Each row is a point on a tangle of strands that fork, close into loops and nearly touch. The rows are in no order.
In the rows, 128 means zero.
Two points are linked if the straight distance between their rows is under 89.5. Some points are linked to none.
J594: [100 171 148 187 146 125 164 134 122 151 140 149 102 152  98 113 182 141
 162 127]
J759: [195 132 141 104 145  95 136  90 160  84 152  73  88  97 150 102 102 130
  67 109]
J873: [ 78 107 122 194 140 128 153 123  97 177 115 159 152 142 108 107 197 110
 187 127]
J125: [165 130 130 177  72 139 149  85 182  75 171 136 148 121 179 116  82 148
 104 139]
J916: [215 121 163  64 107 127  92 151 116 137 118  88  87 104 159 166  92 170
  82 135]
J422: [136  87 108 105 151 132 126 106 102 105 146 120 138 117 113  94  68  83
 102 134]
J224: [ 39 122  78 198 127 164 124 176 111 153 136 126 180 168 100 187 180  93
 147 134]
J720: [ 55 100  91 171 127 149 155 203 167 146  87 140 216 168 111 153 182 110
 152 116]
J634: [ 64 134  75 163  93 162  90 145 133 127 142 144 177 146 116 164 136 121
 167 123]
J891: [ 93 160  93 141 107 165  93 153 154 137 121 155 142 142 120 167 207 138
 166 148]
J892: [121 100 116 109 184 106 152 107  93 141 118 139 117 134 105 108 151  83
 120 145]
J104: [ 55  99  71 178 147 113 129 144  90 152 145 123 203 181 101 155 143 135
 149 108]
J329: [ 70 119  97 143 105 143  90 148  97 115 135 123 166 144  98 140  60 130
 133 104]
J419: [ 84  98 145  92 154 102 127 173 178 101  82 147 153 119 128 146 144 120
 147 127]
J530: [ 46  97  86 219 159 116 121 151  53 160 171 127 182 182  91 182 165 139
 165 116]
J366: [121 152 135 200 103 170 143 118 115 115 156 126 118 145 103 106 105 133
 131 112]
J37: [194 101 125 119 131 124 146  74 133  98 173  99 102 104 149  93  88 108
  60 137]
J184: [114 128 116 160 100 173 102 121  78 128 173 139 131 142 118 142 108 111
 107 145]
J355: [223 126 156  68 119  65 114  99 151 127 146  64  99  93 183 133  97 161
  97 102]
J558: [203 109 155  72  88  87 118 115 157 123 126 109 116  89 186 147  78 179
 102 117]
J538: [151 160 152 140  61 164 128 124 148 105 151 122 137 129 177 168 121 122
  98 148]
J339: [122 154 144 144 147 124 166  96 127 163 103 118  88 107 121 113 185  92
 140 132]
J948: [ 81 150  96 203 100 161 150 140 163 139 157 143 145 151 127 142 146 107
 201 119]
J82: [155 149 145 109 104 113 125 108 172  88 140 128 119 112 168 129 105 135
 122 137]
J128: [ 59 119  94 205 106 149  96 100 103 136 194 160 152 158 135 155 150 114
 175 139]
J407: [145 102 137  87 200  66 178 143 165 140  62 116 124 107 108  87 161 127
 122 100]
J609: [136 110 138  61 196  67 157 166 124 169  63 116 126 112 120 114 170 151
 147 112]
J209: [132 154 147 114 122 123 121 113 139 129 122 142 111 119 129  99 112 160
 158 107]
J87: [ 64 129 123 148 135 163 139 211 171 145  56 127 188 148  98 168 196 112
 141 140]
J472: [ 89 128 102 130 124 142  98 152  95 135 120 150 144 132  73 119 105 128
 124 117]
J689: [144 124 120 107 127 116 116  86 120  90 158 145 126 123 158 115 104 122
 123 144]
J143: [211 118 127  65 161 120 110 117  97 129 143 123  97 121 105  96  68 139
 109 149]
J783: [ 90 130 119 120 136 126 126 141 137 118 123 156 154 159 111 143 166 131
 135 142]
J83: [107  83 125  88 171 106 145 142 147 105  97 124 144 108  98 112 122  81
 115 111]
J602: [159 101 133  72 210  70 144 118 143 133  93  98 108  91 120  83 135 137
 138  96]
J756: [146 174 147 142  82 147 149 126 194  98 147 118 124 125 169 140 114 130
 133 137]
J708: [199 168 154  84  77 128  92 146 116 145 126 101  89 125 152 164 117 184
  91 140]
J877: [196 138 144  65 141  92 120 116  86 175 110  93  81  82 129 108 109 157
 143 108]
J97: [ 82 113 100 186 108 117 142  94 147  92 163 117 183 131 129 122  73 109
 144  84]
J145: [110  88 141  68 170  89 146 163 156 144  62 142 155 119 133 133 177 139
 145 122]
J867: [211 101 129 102 104 162 110  95  75 146 157 139 110 140 164 140  91 144
  77 179]
J491: [147 101 127 135 142 135 139  67 118 101 151 122 112 106 118  86  93  89
  87 120]
J737: [ 82  91 122 127 171  98 166 202 138 124  80 146 189 173 104 128 172 130
 119 129]
J527: [190 120 130  71 149 102 134  85 118 152 118 105  75  89 140  97 117 115
 130 106]
J893: [ 89 127 125  93 130 150  71 200 135 102 101 138 144 127  86 157 126 150
 112 142]
J982: [119 164 139 167 105 146 134 112 137 122 140 137 107 121 137 106 129 136
 151 122]
J73: [119 124 119  94 134 146  73 167 100 105 119 152 136 130  85 128  97 148
 115 135]
J169: [ 69 103 121 123 138 109 115 158 164 101  98 147 177 128 115 130 108 101
 155 113]
J301: [124 130 136 167 131 135 166  79 131 137 141 111  91 103 137  94 160  73
 137 109]
J921: [217  97 158 105  87 169 132 130  85 146 136 130 124 130 155 149  61 164
  55 166]
J529: [120 101 165  84 132 123 106 168 156  80 105 129 120 101 133 136  97 120
 112 115]
J961: [ 57 121  88 191 121 126 110 125  99 137 164 131 172 159 119 163 127 108
 157 112]
J287: [ 86 108 109 150 159 119 162 149 110 168  84 157 165 143 109 105 178 117
 149 127]
J304: [126 154 140  86 167  87 129 143 142 125  93 132 120 136 128 149 187 149
 138 122]
J34: [130 161 152 102 101 157 110 150 148 113 117 128 111 110 130 155 136 120
 124 141]
J376: [126 116 150 115 129 131 131 144 171  78 120 103 126 100 128 113  66  95
 101  99]
J243: [194 177 158  92  84  99 109 136 136 149 131  77  83  95 180 167 130 170
 123 106]
J265: [ 88 122 109 148 113 121 127 123 174  92 139 138 164 131 123 118  90 119
 157 101]
J269: [212 123 157  91  89 163 114 159 106 138 108 121 101 120 141 139  63 179
  79 141]
J186: [198 141 159 137  89 151 148  87 123 126 146 114  94 116 164 124 106 141
  83 135]
J393: [136 152 153  62 131 100  93 156 140 144  94 125 111 127 135 148 152 180
 149 123]
J56: [ 65 105  94 143 140 158 130 181  96 166  78 131 178 147  96 158 201  89
 124 143]
J129: [102 145 132 208 115 159 174  88 153 116 157 112 105 115 125 105 137  64
 147 119]
J302: [171 156 153 138 112 143 132 116 106 130 143 116  87 142 128 106  97 147
 108 135]
J715: [121 115 117 194  87 144 148  72 150  84 176 115 157 119 140 111  63 105
 105 103]
J862: [141  99 122  66 184 113 125 129 109 132 105 118 118 111 107 105 124  86
 120 135]
J326: [171 145 133 139 128 114 153  76 190  78 168  98 102 103 155  99 118 124
  88 115]
J923: [ 54 113 101 137 113 148 109 183 152 125 106 133 184 138 105 159 119 119
 158 108]
J191: [ 67  81 124 197 148 120 157  91  88 156 144 161 141 138  99 100 165  88
 166 126]
J67: [ 89 146 130 210 135 142 152 139 118 129 153 130 129 159  89 108 141 122
 156 114]
J27: [ 90 114 151  78 145 120  88 197 170  97  93 150 131 114 119 159 121 145
 120 124]
J593: [222 133 162 101  90 128 141 104 119 124 145 105 105 123 193 158  99 164
  60 150]
J741: [ 62 107  99 180 132 158 117 149  75 163 127 146 164 159 102 157 197 101
 147 138]
J68: [202 108 130  47 171  84 104 132 125 108 134  97 101 100 129 120  72 131
 108 132]
J885: [143 106 135 174  72 182 101 105  60 146 186 152 115 153 145 146 104 151
 107 152]
J858: [168 140 125  96 183  86 132  94 122 109 146 120  94 139 124  97 117 143
 128 123]
J490: [101  99  93 130 179  87 144 126 113  96 131 137 167 153 100 101 113 108
 121 122]
J570: [215 114 127  88 108 115 119  97 104 138 150 115  94 114 182 132  85 156
  89 165]
J232: [122 159 120 180  56 186 106 121 147 143 159 152 127 143 153 152 123 166
 153 143]
J61: [173 137 136  59 160  67 105 127 147 100 125 111 106 121 130 107 101 159
 132 120]
J15: [103 102 114 152 158 117 148  82  88 150 129 154 128 125 123  93 155  76
 152 144]
J295: [123 140 129  68 149 121 105 122  97 168  81 134 102 104 126 129 168 118
 151 140]
J536: [128 147 132 113 116 138  93  96  93 143 156 158  96 146 139 137 148 165
 133 156]
J62: [138 131 132 162  98 145 157  92 178  81 150 109 129 106 150  99  85 112
 109 110]
J363: [104 139 121 131 146 139 101 121  89 142 128 164 122 151 121 121 167 131
 132 151]
J833: [ 57 141  95 205 118 165 143 161 151 153 120 148 167 151 105 159 174 107
 176 130]
J75: [101 138 122  92 154 107 112 151 154 137  90 166 154 156 129 150 182 162
 148 140]
J894: [172 129 118 109 177 127 126 128  78 126 144 126 104 137  87  91  85 125
 107 153]
J147: [127 154 140 179  59 178 154 103 143 148 159 150 109 125 156 122 120 152
 175 127]
J116: [106 164 119 199  83 164 159 116 164 131 159 130 124 128 130 142 143  77
 163 128]
J210: [ 76 144 104 145 126 152 110 177 150 122  90 146 160 157 111 158 198 116
 134 151]
J299: [145 152 131  81 132 111  83 123 117 133 128 144 114 137 140 142 134 178
 135 152]
J416: [102 177 107 160  88 177  95 124 165 132 149 155 135 138 139 156 155 140
 177 150]
J365: [155 138 140  79 127 100 116 122 120 160 103 127  98  93 116 102 101 173
 142 103]
J786: [132 188 156 131 136 130 162 141 127 155  98 102  88 115 115 118 171 118
 139 106]
J372: [134 122 112 119 186  96 151  99 142  84 138 121 132 142 110  94 120 126
  97 114]
J591: [122 140 136 125  84 172 110 126 117 117 143 123 119 132 140 152 121  93
  91 156]
J762: [103 191 151 152 140 137 158 155 140 150  89 135 104 135  99 116 181 141
 152 138]
J335: [ 92 114 134 119 172 107 171 152 129 140  78 135 146 124 106  98 145  95
 130 112]
J389: [156 142 133  81 127 116 115  91 108 174 100 110  79  98 148 116 145  97
 134 125]
J922: [162 129 163 164  92 172 130 100  74 155 166 145  87 130 144 116 113 150
 105 145]
J152: [196 155 164  65 125  65 101 124 131 130 125  74  82 103 160 145 124 157
 127 102]
J388: [ 88  90 109 113 193  88 167 146 139 107  98 142 195 162 122 122 146 103
 121 137]
J533: [167  97 135 181 149 141 153  80  75 133 182 119  93 125 104  55  93 125
 109 144]
J214: [186 134 170 108  60 126 130 132 186 111 127 119 128  94 191 163  83 172
 103 129]

A piece is all that can be reached along the links. How many separate loops has the piece of each point below (a circle has one, a figure eight two, a Y none), and how many tips (points with one link)?
J61 -> loops 0, tips 2
J862 -> loops 1, tips 0
J877 -> loops 1, tips 3
J82 -> loops 0, tips 3
J265 -> loops 0, tips 7

A fork is a point with three links, a tip a point with one. Leave the first point through the second and follow the links. Name the first fork or tip that comes.
J366 / J67 -> J56
J214 / J558 -> J591
J302 / J186 -> J214
J948 / J116 -> J982
